A landscape with many peaks, sampled at points; each row gives a point and its height.
A climber steps from a point to the highest of its 3 nearest points, and stops where none of them is higher. Distance is the straight distance between rows; heights are no part of it.
J360: -29,-13,-10,-19,-58,9,-26,-8,20,6  (h 33.6)
J897: 29,12,5,-3,65,-17,23,-27,-57,-11  (h 57.1)
J747: 13,15,0,25,48,-45,-4,0,-45,-7  (h 65.1)
J523: -4,-19,-6,-7,-23,20,2,18,37,17  (h 73.3)
J579: -52,-11,1,-15,-65,43,2,-23,23,45  (h 34.2)
J345: -19,-4,3,1,-47,27,-10,5,33,8  (h 13.8)
J781: 0,4,18,28,-4,31,-3,19,29,-13  (h 5.6)
J461: 22,-20,-28,-27,16,-33,10,19,0,4  (h 54.0)
J710: 17,8,-12,11,25,-46,-7,17,-21,-7  (h 70.9)
J175: -61,21,12,-30,-65,45,-1,-63,14,44  (h 76.4)
J123: -26,-8,10,2,-49,46,8,9,35,35  (h 15.3)
J85: 6,7,-1,20,-3,-24,-19,21,-3,-27  (h 67.3)
J307: 34,-1,4,0,50,-6,18,2,-16,-17  (h 37.5)
J658: 11,2,14,27,19,9,-8,18,11,-25  (h 18.9)
J269: 12,6,1,19,21,-26,-15,24,-12,-23  (h 66.1)
J802: 8,-15,-6,-1,-1,12,2,25,29,2  (h 32.9)
J94: -8,8,-9,6,-38,-20,-27,17,7,-13  (h 5.4)
J536: -10,-6,10,10,-30,37,0,19,40,11  (h 28.1)
J754: 39,10,-7,-5,55,-27,41,-35,-61,-9  (h 58.5)
J378: 10,-25,-35,-30,-1,-36,-3,17,-2,8  (h 46.6)
J682: 32,0,-12,-7,36,-29,20,3,-17,-10  (h 49.5)
J301: -22,-26,-15,-18,-41,13,-7,6,28,15  (h 0.1)
J626: 5,6,22,29,36,3,-13,14,-8,-35  (h 31.1)
J983: -30,-5,-2,-11,-57,24,-11,-3,29,9  (h 26.7)
J503: 26,-5,-8,0,32,-23,9,15,-11,-15  (h 57.2)
J136: 3,23,12,22,76,-26,-12,-31,-76,11  (h 79.8)
J692: -33,17,2,-16,-69,18,-21,-22,27,4  (h 10.4)
J492: 4,9,10,30,18,-10,-20,16,-7,-29  (h 41.0)
J105: -20,9,14,7,-54,40,3,8,39,17  (h 19.0)
J466: -23,-30,-17,-21,-38,2,-20,7,24,8  (h 10.3)
J295: 9,8,15,18,64,-12,-11,-1,-39,-23  (h 66.6)
J237: -48,-6,1,-18,-66,33,-6,-22,26,34  (h 39.5)
J353: 36,-12,-3,-8,35,1,22,8,9,-12  (h 28.0)
J401: -17,35,24,1,-62,42,-5,-8,40,6  (h 2.0)
J735: 40,10,-10,-6,50,-37,32,-18,-47,-3  (h 60.7)
J684: 25,-12,8,8,39,16,14,13,18,-15  (h 24.9)
J122: -3,-35,-29,-28,-12,-14,-1,16,18,13  (h 11.3)
J454: 1,7,16,25,-11,16,-13,17,25,-24  (h 3.9)
J853: 27,15,11,3,60,-14,29,-58,-84,7  (h 43.0)
J427: -29,26,14,-9,-70,38,-7,-16,33,15  (h 4.0)
J848: 36,12,-1,1,59,-33,29,-29,-57,-4  (h 63.8)
J537: 37,2,5,-8,61,-1,33,-21,-32,-22  (h 30.9)
J232: -1,-4,-10,0,-18,-16,-16,20,11,-15  (h 9.7)
J632: 6,11,-11,16,1,-47,-18,21,-17,-14  (h 80.0)
J772: 36,2,2,-10,59,-15,33,-22,-38,-18  (h 40.0)
J347: 7,0,6,11,-7,0,-11,24,17,-21  (h 7.2)
J589: -60,-25,7,-13,-59,53,15,-24,18,59  (h 32.4)
J215: -47,-27,-6,-17,-57,38,0,-8,27,38  (h 31.3)
J318: 28,17,1,8,63,-33,17,-26,-61,-2  (h 65.6)
J308: 11,-18,-14,-13,0,-4,4,20,23,4  (h 20.1)
J552: 34,-7,-20,-18,32,-26,22,8,-14,-7  (h 53.8)
J240: 5,-11,1,3,-5,14,2,24,31,-5  (h 23.9)
J869: 13,12,15,17,72,-26,-8,-19,-56,-8  (h 76.7)
J288: -4,-20,-26,-15,-15,-34,-19,20,7,-4  (h 30.8)
J316: 18,10,13,14,68,-10,-5,-19,-50,-12  (h 73.4)
J864: 17,-4,9,13,35,14,2,19,11,-20  (h 23.0)
J590: 26,13,-1,8,55,-25,6,-5,-41,-12  (h 67.8)
J924: 12,8,-1,21,20,-36,-11,18,-19,-15  (h 71.5)
J111: 0,-14,0,3,-20,39,17,26,45,19  (h 42.2)
J242: -51,0,6,-25,-71,33,-11,-41,24,25  (h 20.8)
J185: -15,10,0,-2,-51,0,-26,4,21,-12  (h 4.3)
J998: 9,-4,10,14,4,31,12,25,40,-1  (h 10.7)
J127: -6,26,24,25,-43,35,-7,6,34,-10  (h 1.6)
J102: -46,-19,-5,-22,-63,22,-14,-20,23,19  (h 64.0)
J201: 23,7,-16,-1,31,-38,5,15,-19,-12  (h 67.5)
J397: 14,6,13,15,47,-8,-8,7,-18,-23  (h 53.6)
J732: 7,15,6,29,34,-29,-18,12,-26,-21  (h 67.9)
J148: -53,13,11,-21,-71,46,2,-38,25,46  (h 22.9)
J82: -69,2,10,-22,-68,51,10,-50,11,52  (h 14.5)
J875: 14,-11,-20,-9,0,-25,-6,22,8,-4  (h 19.2)
J377: 25,-4,-24,-13,22,-48,7,13,-16,-1  (h 62.2)

Where does a climber stop that starts at each point below?
J492 => J632
J466 => J102
J875 => J632
J682 => J632
J185 => J102
J401 => J523
J295 => J136
J590 => J136
J427 => J523
J240 => J523

Two climbers start at each pair of points below. Name the first point that both come to, or write -.
J347 and J353 => -
J579 and J692 => J102
J232 and J503 => J201

Call two points neighbours if one is among the 3 nearest of the other. Go from one point of each pair to the other, from neighbour to neighbour, staying as high as possible. Name the lowest point that can't be avoided.
J632 and J175 => J345
J523 and J318 => J875
J632 and J318 => J747
